Points, in no order, along strands that fork and pass close to each other.
Two points are linked if the straight distance between their rows is under 105.
bano: [ -2 -15   3 -14  -9 -27  26   6 -13  35 -15   7   3  55  14  18 -26  24
   9  39  12  22  55  52  37  -7 -42   8  -5]
Mesi: [  2 -28  -2  -5   1 -14  13 -40  24 -50   4   7  -6 -22 -26 -40 -19  12
   5 -47  20 -35   2 -16  26  34  -6 -32   4]
bemik: [ 40  12  -1 -10 -18  23  22  12 -60  22  -9 -15  25  37  10   1   2 -18
 -13  -2  -3 -21  50  23  16 -16 -39  -6 -36]
muf: [ -6 -12  18   4 -17  15 -40  41  -6  55  42 -30 -21   2  10 -56  -9  12
  11  29  28  -7 -13  35   5  21  28  37  10]
vovuk: [-20  24   0 -18 -28  -4  17 -38  31 -19  19   0  17 -39  17  -9  -8  -9
  -5   5 -39  33 -51 -17  -1  16  32  14  36]
Musa: [ -5  -2  10  25   6 -12 -18   7  23 -19   6 -40   4 -48 -14  26  14   5
 -14 -29 -36  52  -5 -13 -43 -34  -9 -37  16]
nad: [-30 -16  -7   8 -41  31  -9  16  43  35  41   1 -28  18   7  -7 -28  42
  35  25 -20  -3  22  31  34  -2 -20  25 -19]
gaka: [-16 -12   4  -3  25  -9 -50  20  14 -20  -8  17 -13   7 -19 -47  -1  11
  -6  -2  29 -42 -13  11  13   1  36 -38  53]
Gup: [-13  10   9  10 -19   4  19 -40  -3 -41  36   4  -1 -39   6 -34  15 -16
   1 -16  -6   7 -36 -15   6  19  48  20   4]
goduv: [  2  31  25 -31  55  19  11  -2 -58 -17 -51  -9  24  -3  24   5  35 -22
 -11 -41 -32   6  -6  -2 -36   5   3  17   4]
rami: [-17   9 -14 -16 -17 -10 -18 -34  -8  -4 -14   0  -6  -7 -10 -38  -1  -6
   9 -46   1  11 -24 -13 -25 -18 -15 -36 -12]
Fogod: [ 13 -34  14   1  38 -39  28  -1 -35   0  -1  -7   2  17 -25  12  21  27
   5 -14  42 -16  37 -20  45   9  -7  -3  -8]
pagam: [-41  -4  -4  31 -22  -5 -20   4  -6  -6  31  -1 -23  16  -7 -35 -16  28
 -12 -14  41  11  21  41   2 -23 -15 -51  15]
Pero: [ 41 -22  36   7  43  -5  12  10 -49  -2 -17   1  23   2 -16  23  55   5
   5  -3  26 -20  10 -36  31  -6   3   6   8]
fak: [ 30  38  -7  -5   8  17  -4  34  -8   3 -28   6  22  16  -3  -2   2   9
   2  39 -53 -52  13 -16 -12   8  27  27  -8]
mup: [-17  16  12  23 -61  41 -28  10  39   2  31  -6  -3 -17   3  19 -33  33
  16  47 -13  -9  -6   6   2 -29  21  16  12]
soku: [-34 -23   0  37  13   1   7  40  16  26  42   5  -2  29  -6  -4  16  28
  33 -13  13 -22  28  38  41  33 -29   8   2]
Nebo: [ -1  -2  14   4 -23   8  29  17  19   0   2  19   2  18 -20   9 -30  17
   4  25  -7 -39  17 -15  20  17   9  60 -10]
suzo: [ -2  40 -23  21  37  20   0   1 -21  -2 -19  -2  27  12  -6  -6  39 -35
  -8 -16 -12   8   8 -35 -42  42 -11 -45  10]
did: [ -5 -14  -5   2 -34   3  -3 -18  -5  36 -25  12 -12  22  28  65 -11 -26
  17  22  19  50  11  20  -7 -13 -15   5 -24]
Gezaf: [  1  -4 -21 -26 -13 -29  -6 -32   8   4  14  20  -7 -20 -11  13  -2  -5
   7 -19 -11   3 -25  10 -16   3 -13 -32 -17]
tik: [ 12  -4  11  -9 -62   8 -10 -41  40  -1 -14  17 -20   2   9   5 -54   0
  25  33  10  41 -15  15 -12 -56 -29   4 -17]
fugu: [  4  23   8 -21  65   1  -9   1 -31 -19 -31   5   9 -12 -14 -18  33   4
   6 -49 -44 -12 -10 -28 -40  15  -3   2  -6]
sura: [-48  -2   0  23 -16   8  -9 -17 -13 -10  12  -3 -42  28 -11 -47  -6  -9
   0  -9  87  20  14   6   6 -22 -20 -20  -4]
zud: [ 19  -1  13  10 -48  -6  18 -33  42 -18  24  24  -3 -29   0  -3 -47   8
   2   1 -12  -3 -17  22  -3   5  -7  32 -11]
sezas: [-20 -23 -22  -4   9 -46  -9   8 -21  32  -5 -38 -19  26 -20 -40 -15  18
   3 -12  68  15  24 -15  23  -4 -11  12 -12]
Tisa: [-34  23  -6 -10   4 -13 -33  23  13  -8 -28   5  10  18 -26 -28  -4   1
 -21   3  20 -11 -27 -26 -15 -17  16 -19  49]
rigo: [ 32  23   8 -18  20 -16  40   2  -5 -14   5  10  56  -3 -15   5  -5   0
 -19   2 -54 -23  11 -12  24  24  -4  14   9]
Vipaz: [-18 -28   4  14  13 -11  23 -12 -18 -31   1  14 -31  13 -12 -14  22  -9
 -10 -15  24   4   0 -20   6  15  24  10  -8]
Gomib: [-29  40 -24 -26  -6  16 -18   9 -11  27 -27 -21  20  -9  14  40   7 -21
 -19 -20  -9  13 -16  -1 -54 -20 -17 -26   2]
kesul: [-14 -10 -30 -24  -1  -5 -16   6 -36  12 -28 -31 -38  14   9 -43  -7  -7
  -9 -35  38  -4  -3  -6  -3 -47  15  29 -50]
zibap: [-39   9 -18  30  -8  23 -14  52  -9  33  31 -12  -5  31  12  18   4  -4
 -25  31  15  17  22  30 -14  -7  -8  -7  17]
ker: [-23   5 -29  14  20 -29   3 -17 -27  -5 -22  -3  -3  24  -4  -2 -11  -8
  -5 -31  19  40  34  13 -12 -12 -24 -39 -29]
mem: [  7 -26 -22  -8  44 -33 -10   3 -50  16 -41  -7 -10  45   8 -21  12 -13
   8 -30  20  12  29  11   8 -14  -8 -15 -31]
divub: [  0 -58  26  -8 -34   0   1 -16  13 -15  -7  16 -26  30  11 -51  -6   2
  36   7  21 -29 -23   3  45  -9  13  12   9]
Dap: [ -8  36  -4   5  10   0 -13 -42   1  -2  22   4 -11 -60   3   5  20  -8
 -17 -45  -1  50 -36  10 -54  -3  -5 -20  10]
Paf: [-31  17 -24   3  32  10 -23  -8 -19 -13 -12 -28 -20 -20 -19 -35  44  10
  20 -23 -14  -8 -13 -59  -3  32  47 -17  10]
figik: [ 27  17 -27 -15  23 -20  32 -29 -16  21   4   0  25   4   4  31   9 -37
  -9 -25  -9  45  11   6 -15   8 -57 -26 -38]
suma: [-16 -25  15  -6  -4  19 -14  41 -11  45  15   0 -46  29  14 -34   9  -5
 -18  23  60  -1   9  50   4  10  -6  31   6]
dop: [ 38 -55  21  -1  12  19  18  17 -11 -27 -12  17 -25  -1  21   2  17  25
   1  13 -16 -59   0   6  22   6  34  19  -6]
Zuk: [-15   6  -7  18  43 -41 -20   0  12  -6 -13  17  27  -2 -34  -1  -7  14
  18 -39 -32   6  -5 -22  -3   2  -1 -22  10]
lag: [ 21  25 -17  -3   7   3 -10 -46  43   4  47  -9 -15 -63  26 -17  18 -10
   0 -33 -30  43 -52   3 -34  -3  -9  -6  28]
Voka: [-37 -22  -7  52  11   7  -4  13   9 -28  47  14  -9   6  -8 -10   8   8
  33 -23   2 -14  10  20  28  42   5  -1  -9]
kenu: [ -3   0 -19  18   8  -6  18 -12  -4  11   5   4  21  17   5  22  18 -40
  -9 -14  -9  44   2 -16 -24  34 -26 -43  10]
nizem: [ 28   0  13  10  59 -25   3  -4  -4 -29 -12  24  19 -15 -30 -12  13   7
  12 -43 -23 -31  -9 -22  -4  15   4   9 -16]
vame: [ -8  15 -29 -33   2   1  -5  -3  -5  31 -24  16  -5  11  -2  29  -5 -34
   3  -2 -22  13 -10 -21 -21  -9  -7  31 -46]
Lage: [-35 -35 -11  19  29  18 -18  23  21 -21  35   2 -23  -8 -15 -19  20   9
  37 -13  47 -50   4  -5  49  45  11   1   6]
kekib: [ -2  -1  -8   5 -27 -22  14 -41  31 -17  -4 -17 -19 -18   9   3 -27 -22
  13  11  21  76 -30  16 -19 -56 -40   2 -31]
bizi: [ 37 -17   3 -37  32  11  -8  53 -11  39  17  -7 -10  15  -1  -3  11  15
 -18  50   8 -55  24   9  30  18  12  24   4]
zabe: [-22  -5 -17  26  -1  23   0  53 -31   9  11 -18 -13  45  18 -33  14 -10
 -19  21   3 -13  23  10  -6  19  22  16   6]
Mor: [ 40 -18  26 -53  26   6  32  18 -29  -9 -27  14   2   5  -3  23  14  17
 -38  31   0 -37  11 -21  33 -24  11  16   4]
Vibeb: [-13   1   5  13  38  -2 -11  19  -8 -25   1  20   4  17 -27 -11   5  13
 -26   1  26 -41  27  14   9  19  12 -45  37]
zuveg: [-17   8  15  45  -3 -21   3  17   1   0  -4  18   5  30 -27   5  -8   2
   3 -10  51   0   2   0 -13 -20 -39   1   0]
fudu: [ -6  -3  24  36 -28 -24   9  -6   6 -19  17  -1  39 -43   3  38  -8  28
   6 -20  -4  -5 -12  20   9  13  21  -7  26]
kud: [  5  13 -24 -21 -50  23 -13  -8 -18  18 -15 -17  -7  -8  22 -10  31  -8
  19   8 -18 -30 -29 -10 -37  17  32  -9  -6]
maza: [  3  11  11  14 -27  14 -35  13  69 -16  -5 -10  11 -33  16  46   0  -3
  27  50 -33   7 -38   2 -10  -9  23 -24  40]
Laki: [-11 -14 -16 -17   9   3 -26  22  -3  20  13 -51 -17  -3 -11 -54  22  13
  -7  16  46 -18 -13 -41  19  26  44 -10  37]
Tal: [ -8 -16 -18 -20  -1 -26 -35  -5 -18  18   7 -31 -25  20  -6 -88 -23  15
   6 -18  35   4  -1 -10  22 -41   8   2 -14]
bukot: [-24 -29   6  -2   5  10  -9 -18 -12 -20  11   5 -52   9 -20 -47  16   0
  -5  -6  69  -9  -7 -31  21 -20  15  -7  -4]
kesu: [  8   2 -21  -3 -24   7 -43  12  15  28 -16   3 -12   8   2  21 -40  15
  11  13 -49  27  11   7 -21 -51  -4   9 -34]
Mis: [ 44  28  11 -18   4  15  23 -17  -1   4   6  29  40   1   1  35 -17  -4
  -5  39 -64   0  23   6  22  25  13  20  -3]
dizag: [ 19  34  11 -46  16  -6  34 -27   5  -9 -28  12  -2 -22  12 -26 -12 -14
 -40 -37 -17   8 -29  -5 -48   6 -19  57  13]
fal: [ 33   9  17 -13  25 -31  52 -16  -2 -25  -9  25  36  14 -18  -5  -7 -19
 -31 -13  -6   2  16  -6   6  12 -32   7   5]
gelu: [ 41  -7   8  -2  -1 -19  41 -25   2   2  32  15  11 -30 -10  27   0  -3
  13 -15  -7 -32  -1   0  21  44  -8  38 -31]
vize: [ 21  20 -12 -50  27 -18  19 -35 -20  17  -1  16  15 -16   2  17  20 -25
  -8 -31 -37  10 -11   8 -31  27 -25 -15 -16]
Purir: [  0  17 -16  10  -9 -11 -36  42  -2  22 -29 -13  20  18   1 -30 -15  20
   7   7 -40 -22  -8  -6 -14 -13  31  18  15]
tes: [  5 -20   7   0 -11 -11  30  11   6 -12  23   4  -2 -13 -27  13  -5  23
   6 -10  19 -65   9  -9  28  23  -7  37 -28]
pige: [-17  -9  -7  12 -27 -17 -35 -14  -2   8   6 -33   0 -20   4   2   3   9
  17 -30 -15  45 -17  -7 -20 -56 -14 -41  -9]
fivi: [ 22 -18  27  16  -2   4  13  11  25  14   2  46  18  33  -6  27  -7  -9
  38  19  -2 -35   8  23  21  26 -38   5   7]
tol: [ -6  43 -14 -27 -15  17 -20  -9 -14   6 -24  -5   5 -23  30  15  37 -20
   7   4 -35   4 -41  10 -61  18  16 -20   7]
Nopo: [-10  21  10 -54 -44  17  18 -32 -14  -9 -50   5  -7 -12  19  -9 -23 -20
 -31 -18 -10   5 -23  -4 -33 -11  12  40  -4]
mil: [-14 -23   4   1 -19  -8  44 -21 -14 -21  -7  19 -38  25   6  -2   1 -27
   0   9  40  17   3  12   1   7  -7  32 -35]
nuz: [ 10  15   3  36  14 -37  24 -43  17 -24  14  12   2 -34 -21   9 -18  13
 -25 -34  32  46  14  23 -24   7 -37 -39  10]
zipum: [-12 -13  15  41  -8   5 -19  11  68 -31  23  17  17 -34   0  42 -18 -13
  30  20  -6  13 -42  11  14  -1  -4  -5  34]
mub: [  8 -18  -3 -22   4   3   6  23 -27  16 -44 -23  -1  12  11  -5  34   4
  -5   1  -1 -22  -9 -47  -5   4  32  30   7]
Vefol: [ 52  24  14  -7   9  41  18  12 -56 -24 -11   4  31  22  -3  -9  30 -40
 -31   5  -9 -30  18  15  -6  -7 -26 -22  -7]
bepat: [  1 -17  17 -11 -25  27 -36  21  26  60  30   4 -33   8   6 -30 -28  43
  29  29  16 -22  17  44  26  18  14  51  -3]
zezog: [-10 -24  -3  36   3   5 -16  25  51 -30  36 -36   0 -27 -11  31  18  -7
   0   7 -36  33  -7  -5 -18  -6  -6 -47  21]
luva: [-25   6 -21   7 -26  -1 -15  21  22  -6  26 -17  12  -1 -12 -16  -8  13
  22  11   1 -44 -22 -22  22  18  20   6  13]
miki: [-35  -7 -17  38 -13  12 -18  -3  23 -18  52 -13   0 -22  -2  13  16   0
  12   3   3   9 -11   7   1  23   8 -70  27]
von: [  7   0   2  29  -9  22  -1  15  42 -25  34  26  26 -51  16  42 -22  -3
  34  10  -8 -42  -3  34  22  48 -11  32  -3]
Kot: [  2  -3  22  46  22 -16   8   0  49 -32  42  43   0 -20 -12  35 -15  -7
   4   3   9  13 -18  41  -1   1 -26  -7   6]
zetot: [-21 -10  -7  25 -31 -14  28 -23   1   3 -11  -1 -17  25  13  20 -13 -20
  28  16  47  58   0  26  -6 -18 -46   6 -33]
venum: [-17   0   0 -12   6 -10  18 -37 -19 -17 -47   9   4   8  29  -6   6 -43
 -15 -47   4  54 -19  -4 -24  12   3   7   9]
netak: [-36  -7 -11  -7  -3  -4 -13   7 -25   9 -58  -4   9  40  28   0  -4 -40
 -13 -27  11  32 -10  -5  -7 -19  24   7  11]
zad: [-31 -22   1  10 -43  -9 -21  -8  18  36  38 -32  -7  14  11 -15 -16   6
  37  20  24  35  -8 -10  30 -65 -22 -13  -3]
Vin: [  8 -32  47  18 -42   2 -12  -9  50 -23  39 -48 -10 -49 -12  15   1  -7
  17   4  -1  28  -4  -1   4 -63 -18 -22   5]
rirat: [-43  18 -39 -12   3   5 -40   3 -34  29  -7 -30  -8  -1   0 -22  33 -12
  13 -28   2  13 -21 -38 -11  -6  34   2  -6]
Fem: [ 18  16 -11 -31   8  17  -9  10 -27  47 -35  12  14  47   6  33 -16 -30
  -2  28  -7   6  36 -12  20 -10  -4  35 -31]
Lepil: [-14  16 -28   7  22 -10 -21  62  22  10  34  -6  20   6 -20   0 -16  26
   2  25 -11 -60   9   7  20  20   7   0  14]
lusi: [ 38  20  -2  -5  15   0  14 -19  37   7  22  33  15 -30  12  55 -13 -12
 -11  32 -57  31  -7  19  -5  23   7  16   5]
mabu: [ 45  -8  15  10  -9  -8   2   1  56 -15   7 -26 -22 -45  -5  25 -18  -8
 -24   4 -49  50   7  15 -40 -41 -19  16 -14]
nezi: [ -9   9  22  31  -3 -32   5 -32   8 -22  -7  14   4 -18 -45 -12 -11   9
   9 -39  52  10 -18 -28  -7  -1 -15   2  -4]
suge: [ 34  38   2 -20  29  38   0  34 -36  -1 -52  -7  13  23  28  11  46 -27
  -6  53 -28 -20   4 -20  -6   5  26  14  -3]
kifa: [ 31  22  24  31  17  -7  14   0 -25  15  -1  25  40  11 -13  41  16 -31
  19  11 -17  26   6 -11   7  -1 -14  34 -14]
pura: [ -1 -52  -9 -25  51 -27   4  27 -17  20  -8 -20 -41  41  -4 -38  -1  13
 -24   5  62  10  31  -7  26   3 -10   9  -2]
Belan: [-14   7  -5   2 -22 -11  27  15 -13   3 -17   6  24  37  13  15 -34  -5
 -38   8 -25  16  31  17  -3 -12 -13  -1   5]
tig: [ 29   4  10   8  36  11   2  26 -34 -32 -16  13  14  21  -9 -27  26  -2
 -28  -9 -13 -47  17   6 -18  -6   5 -28   9]
femek: [ -2  -9 -22 -25 -65  21 -26 -32 -17  33  -8   2 -18   1  32   1  -1 -21
  20   5 -19  14 -16   8 -15 -13  22 -13 -14]
Mif: [ 25   3   2   4 -20  27  -5  31 -54  58 -20 -25  18  38  36   9  -3 -12
 -25  12  27 -11  48  34   1  -5   2  12  -3]
dela: [-30 -23  -8  22 -21   7 -37  33  41  22  46 -12 -28  14  -3  -6 -16  18
  20  21  -6  16  -5  24  15 -40 -23 -18  10]
Sevi: [ -6   2   0   8  30  32  -6  -6  -6 -44 -24 -10 -37 -32 -36 -53   3  33
 -32 -29  11 -34  10 -51  -7   3  23 -32  14]
zatut: [-19  17 -24 -15 -39  -2 -30  -3 -15  20  -7 -11 -22  13  10 -27 -34  -9
   2   0  38  10 -12  20  -4 -69  -6  17 -45]
gezi: [  6  14 -14  36  24   6  13  14 -13 -15  10 -14  28  17 -10  -2  40 -14
  13   1 -13 -24  10 -31  -6  58   7 -28   8]
votut: [  2 -14  -6  -6  -2 -41  43 -19  19  -6   2  16  -4  23   1  31 -35  27
  31  40 -15  28  28  51  24   2 -43   1 -29]
vumaz: [  7 -57  29  -3  40   4  -5  52  -5  34  24 -25 -43  12   4 -51  13  23
 -15  16  59  -1   5  13  14  26  -4  31  10]
Fus: [ 62  -7  40 -14   6  25  25   3  11 -11 -16  34  28   8  -3  27  10 -14
  15  36 -10 -60   6  -1  33  36  -5  14  12]
Ror: [  4  13  16 -29  25 -14  37   5 -41 -24 -34  19  29  33   0   7  -1 -28
 -45   3 -14  15  25   2  20 -15  -2   9   1]
Didog: [-19  39 -16  11   4   5 -10 -28   6 -18  24  -4   4 -50 -17  10  22   3
 -12 -21  -4  11 -18  -3 -35  31   8 -61  21]
kov: [ 23  10   9 -41  45   8  42 -34 -34 -25 -37   7  -9 -18   7   4  27 -27
 -47 -43  31   5   2  -5 -31   2 -18  -3 -24]
Vup: [  5  -3  15  11 -28   1 -14  22 -11  25   8  -1  12  -5  15  27   8  28
  15  31  13 -48  10  33  15  25  37   4  26]
mulu: [ 29  35  20 -45  57  41   9  21 -48 -19 -58 -25  25   9  28   7  66 -21
  -9   5 -18 -11 -11 -30 -10  -4   0 -10  15]
lufe: [-19 -11  -7   0 -23 -16 -26   2  19   1  24  18  -6   5  -7  -7 -22  11
  22   3  -4 -16 -20  17  16 -24   2 -13   2]
Kep: [ 35   1  -7   0  20 -28  14 -14  45   0  31   6   1 -40   5  35  -9  -5
 -26  -4 -45  45  -8  24 -20  -7 -19  -6   9]
Zot: [ 10  14 -10  44  21   2  14  26   7   2  43  -2  46  15 -22  19  11  -5
  14   1 -23 -20  18  -9   9  31 -37 -24  -3]
Nas: [-24 -22  -4 -28 -29 -25  11   5 -13  38 -26   0 -17  46  12  11 -24  -2
  -8  30  42  17  26  19  29  -6  -1  28   1]
Gar: [ 14  -8  22  31 -26 -21  10   7 -23  11 -15  -3  38   1   3  17   6  22
  16 -15 -14 -21   8   2   2  11  17   8  13]
deru: [-29 -34 -14 -15  22   4 -38  21  16  12  45 -25 -19  -5 -14 -48   4  13
  14   6  52 -36  -6  -8  54  39  28 -10  33]
Lodor: [-27   4 -16  29  -3 -18  -3 -22   5 -18  11   5 -11  -6 -27  -2 -23  17
 -22 -25  20  29  29  12 -10   1 -31 -76   4]
lemu: [ 45  14   1 -21 -20 -26  49 -45  17  -2  12  21  -3 -22  -2  10 -37   9
 -15   4 -20   0  11  18   4  26 -13  51 -31]
rufe: [ 48 -11  20 -27  36  20  29  22   1 -34 -18  11  13 -11   7  21  31  12
 -11  42 -19 -60 -11 -22  27  11  24   5  14]
gov: [ 21  14  21  46   0  22   7  35  11   5  44   1  33  -4  -4  51   5  15
  10  24 -34 -12  29  35   3  -6 -40 -24   0]
Govor: [ -8 -11   0   6   9  -7 -15 -49   6 -25  -1   6 -45 -14 -47 -56 -11  15
  24 -32  53 -25  10 -26  23  -4 -10 -41 -15]
vul: [  1  19  -7  10 -40  24 -32  21  27  14 -28   9   7  10  18  31 -10  -7
   1  43 -23  12 -17   8 -39 -17   8 -21  31]
dumi: [  9 -17 -14 -37  11   9  11 -13 -31  -2 -36   0 -24   8   2  -8  31 -20
 -28 -33  40 -22   1 -16 -30  -1 -14 -23 -24]
fas: [ -4 -16   1   4  31   6 -13  66  15   8  26   0  -8  15   1 -31 -11  30
   2  23  -6 -58  20  34  42  25  24  40  13]
gefi: [  2 -13  21  33 -39  13  -9  -5  37 -14  16  22  10 -24   7  25 -49  34
  43   2 -21 -20  10  30  26  13   6  42  -9]
Bag: [ 18  -3 -11 -29  34  33   7  35 -36  21 -48 -13   4  39  29   9  17 -40
 -30  10   2 -11  16 -17   7 -15  18  27 -10]
Lif: [-34  -5   6   6 -57 -14  -1   3 -14  29  -5 -16  -2  21   5   4 -23   8
  -1  12  22  20   7 -10  20 -21  18  36   8]
Rab: [  4  39   2  -9  -5  10 -10  16 -20  32 -38 -10  43  -6  14  53 -11   0
 -12  -2 -43  23   7  -1 -35 -31 -10   5   3]
Nevag: [-10  14 -28  -2  -8   1   2  -5  48 -33  34   1  24 -45  -5  -2 -14 -14
  20  -3 -16 -32 -42 -21  17  46  10   8   4]
Sife: [ 19  34 -11   5  -7   6   6   7  33 -20  11   8  32 -34  10  32  -1  -1
  18  32 -32 -44 -16   7   1  51  23   4   4]
Firi: [ 38   8  -4  -5  -7 -28  47 -30  -8  13   4  -1  21   4   9  43 -14 -10
   3  19  -4  45  27  29   1  -2 -60  -7 -38]
Dem: [ -4  34 -28 -26   7  -2  -6  -1  30  13   7  23   5 -18 -12  28 -10 -14
  -2  26 -61  11 -30 -18 -23   7   6  20 -14]
nubez: [-32 -21 -26  16 -13  10  -8  25 -22  18 -22 -17 -12  63  30 -29  -7 -35
 -15 -12  29  22  14  11  -5  -3   2  -2   6]
Vab: [-22  36  -3 -31  31   6  20 -29  -3   9 -31 -16   9 -11  45  16 -12 -40
 -17 -61 -18  61 -24  12 -43   7 -21  34   2]
fuso: [ 10 -11   0 -13  44  12  23  14 -24 -28 -34 -26  -5  -9  24   2  69  24
  -7   9 -16 -13  -9 -52   1  28  44 -13  16]
pezer: [  7   3 -14 -17 -39  21 -37   1  14  37 -10  16 -15  33   7  10 -59  31
  -3  32 -14   7  37  21  -7 -21   8  18 -10]
Viso: [ -8  15  -6  25 -20  30 -22  44  24  27  17  19  -6  25   5  23   3  -5
   6  50   0 -16  -2  33 -24  -1 -17 -15  17]
nuzi: [ 33  -9   0  12 -13  10 -15 -24  73  -5  44 -34  -2 -69  15  15  14 -24
  18  -1 -39  37 -48  -9 -17  -7  -1  -8  25]
baved: [ 11  -6  -4   9 -29   9 -21   9  49 -13  13 -17  -6 -25  -1  13 -31   8
  -4  15 -79  32  -9  -1 -26 -35   4   0 -12]
lizu: [-11  -3  -8 -23 -12  -8  12   8  -7  -1 -17  16   7  26  11   4   1 -12
 -21  27 -27 -15  -2   8  -1  20  30  -8  26]
Dodum: [ 21 -23 -12 -12  80  29  -4  26 -33   4 -22 -10 -25  -4  14   7  62  27
 -24  17  21  -2  -6 -54   7   2  28 -28  19]
Nosen: [ 34 -11   8  18 -32  -6   3 -31  57  -1  -5  27  -9  -4   4  17 -42  -2
  24  17 -25  44 -14  10 -17 -10 -29  28 -17]
lifon: [ 28 -24  14   5  64  26  32   4 -51 -24 -12   4  -6 -12   3  23  50  23
 -33  -1  25   1  12 -56  21 -13   0 -15  -4]
bodop: [-33  28  -9 -45 -43   8 -14 -29  -2   3 -34  -1  -5  -3  20  -4 -33 -23
 -14 -15   7  20 -31   8 -15 -61   1  10 -23]
koza: [ -1 -22  21  -7 -53  -9  11 -51   1 -10  -1   0   7   1  13 -50  -6  -8
  36 -14   0  -4 -32 -31  26 -21  17  17  -3]
lapen: [ 11 -66  13  -3   5 -11  -8   2  -8 -36  -5   9 -30   5  11 -37   8  26
  12 -16   8 -45  -4  17  35   1  35  -8  12]
fev: [-24  18  10 -18  28 -25   0  -2 -26 -23 -14  13   6 -20 -35   7  14  27
 -33 -24  14 -23   9 -11  -2  -1  31 -16  20]
dena: [ -5  12 -13  -2  14 -26 -17  15 -40  27   8   0   5   1 -23   9  14  19
 -13 -19  28 -24  19  10  -8 -12   5 -10 -12]
Div: [ 17   1   2 -32   4 -19  -4  23 -31  29  -7  12  -8   8 -16  17  -7  20
 -25  21  14 -42  25  12  15 -16  11  25 -13]
lizog: [ -9   9  16 -17  23  22  -7 -25   2 -44 -36  -6 -20 -27 -27 -56  16  10
  -3 -43   5 -17 -30 -63 -30  -4   6  -2  15]
diz: [-15   2   8 -33  23 -26  15 -20  -8 -25 -17  20  16 -14  -5   8  18  -3
 -16 -14 -21  -5 -17  -8   0  33  31 -17  33]
kifi: [ -2 -21  19  17 -22  -9  19 -33  58 -30  57 -25 -23 -32   1  -5 -13 -18
  13  14   6  66 -16  -3   9 -53 -33  -9 -14]
Veno: [-40  12  -7  -3 -40 -13   8  -7   5   5   3 -19  23  -8  -1   0 -15   5
  -3  -6 -18  32 -25 -38   1 -16  10  11  15]
kasek: [-37  -7  11  17 -33  -2   6 -40  22  -6  45 -11  10  14   1 -45 -24  -2
  28   2  33  13 -10 -25  34 -42 -24 -32   0]
Mev: [ -4 -16  -9  37  -7  -9  14  39  -1  27  34 -17  28  40  -3  -6  -3  26
  13  -6 -12 -18  37  13  15  18 -35 -21  12]
bina: [ 12  15  13  25 -38  40 -18  -6  26  12  21  16  -2 -20  -2  66 -25  33
  10  43 -22  21  21   1 -19  -4  19  32 -19]
gama: [ 13  16  11  -1  60 -16  19 -37 -28 -39 -20  35 -17 -15 -28 -17   9 -12
 -35 -38  15  13  23   1 -19  11  -4 -21 -16]
nukib: [ 16 -14   4 -20 -29   6 -32  28 -24  35   6 -25 -22  -9  14 -31   6  26
  -9  30  19 -45  -3  24   2  11  52  16  19]
fek: [-15   0 -24  -8  16  21  -6  16  25 -27  -4 -32 -15  -9 -23 -47  12  25
 -12   2  30 -55  -2 -56  19  32  24 -33  33]
nomus: [  3  38  10  30  40 -25  17 -50 -12  -7   1  15   0 -40 -34   4   4   3
 -18 -52  34  38  14 -12 -22  20 -15  -1  -5]
zinu: [ -6  -6  11  30 -34  37  -1  19  45  16  32   6 -33   5  -2  42 -22  31
  18  32 -21  20  34  25  -9 -15 -39  21 -37]
zav: [-39   8   2  13  13   8 -16 -38  -2 -32  19  -7   3 -20 -11 -55  15  -5
  27 -23  -5   0 -22 -52  31   2  50  -9   9]
fiv: [ 10   6  12  27 -15  16  -3   4 -31  24  -5  35   4  21  19  49  11 -23
  10  29  -9  17  15  26 -11   1  14  17 -19]
sur: [ 15  45  12 -18  18  18  22 -11 -29  15 -41  -9  44  -6  35  26  -1 -38
 -21 -36 -35  34  -1  14 -37  -2 -21  22  -4]
dis: [ -3 -21  10 -17 -36 -50   3 -52  -7 -17 -29  14  -6   5  12 -28 -21  10
  33  -9  -5  21 -20  18  18 -32  12   0 -16]

A fork is a point with three links. Follow the links from the first point to the second and name the forks in between, in order.
nizem / maza => goduv sur
Gar / Zot => muf nad dela lufe Gezaf figik
Sevi / sezas => Zot figik Gezaf lufe dela nad muf
mil / fev => zetot kekib zud luva Div
fek / lemu => Zot figik Gezaf lufe luva zud
lag / Ror => Gezaf lufe luva Div fev
zibap / Kep => sur goduv suge Bag lusi
gezi / fak => figik Gezaf lufe luva Div fev lusi Bag suge

Follow the links from the first point to the second, and from the first to the third. Name the last point that the two ways share.
nuzi / muf / pagam => lufe
fev / Veno / kov => luva
sezas / kasek / dena => dela
Purir / kasek / zezog => lufe
fugu / nukib / von => luva
goduv / Mif / nad => fev
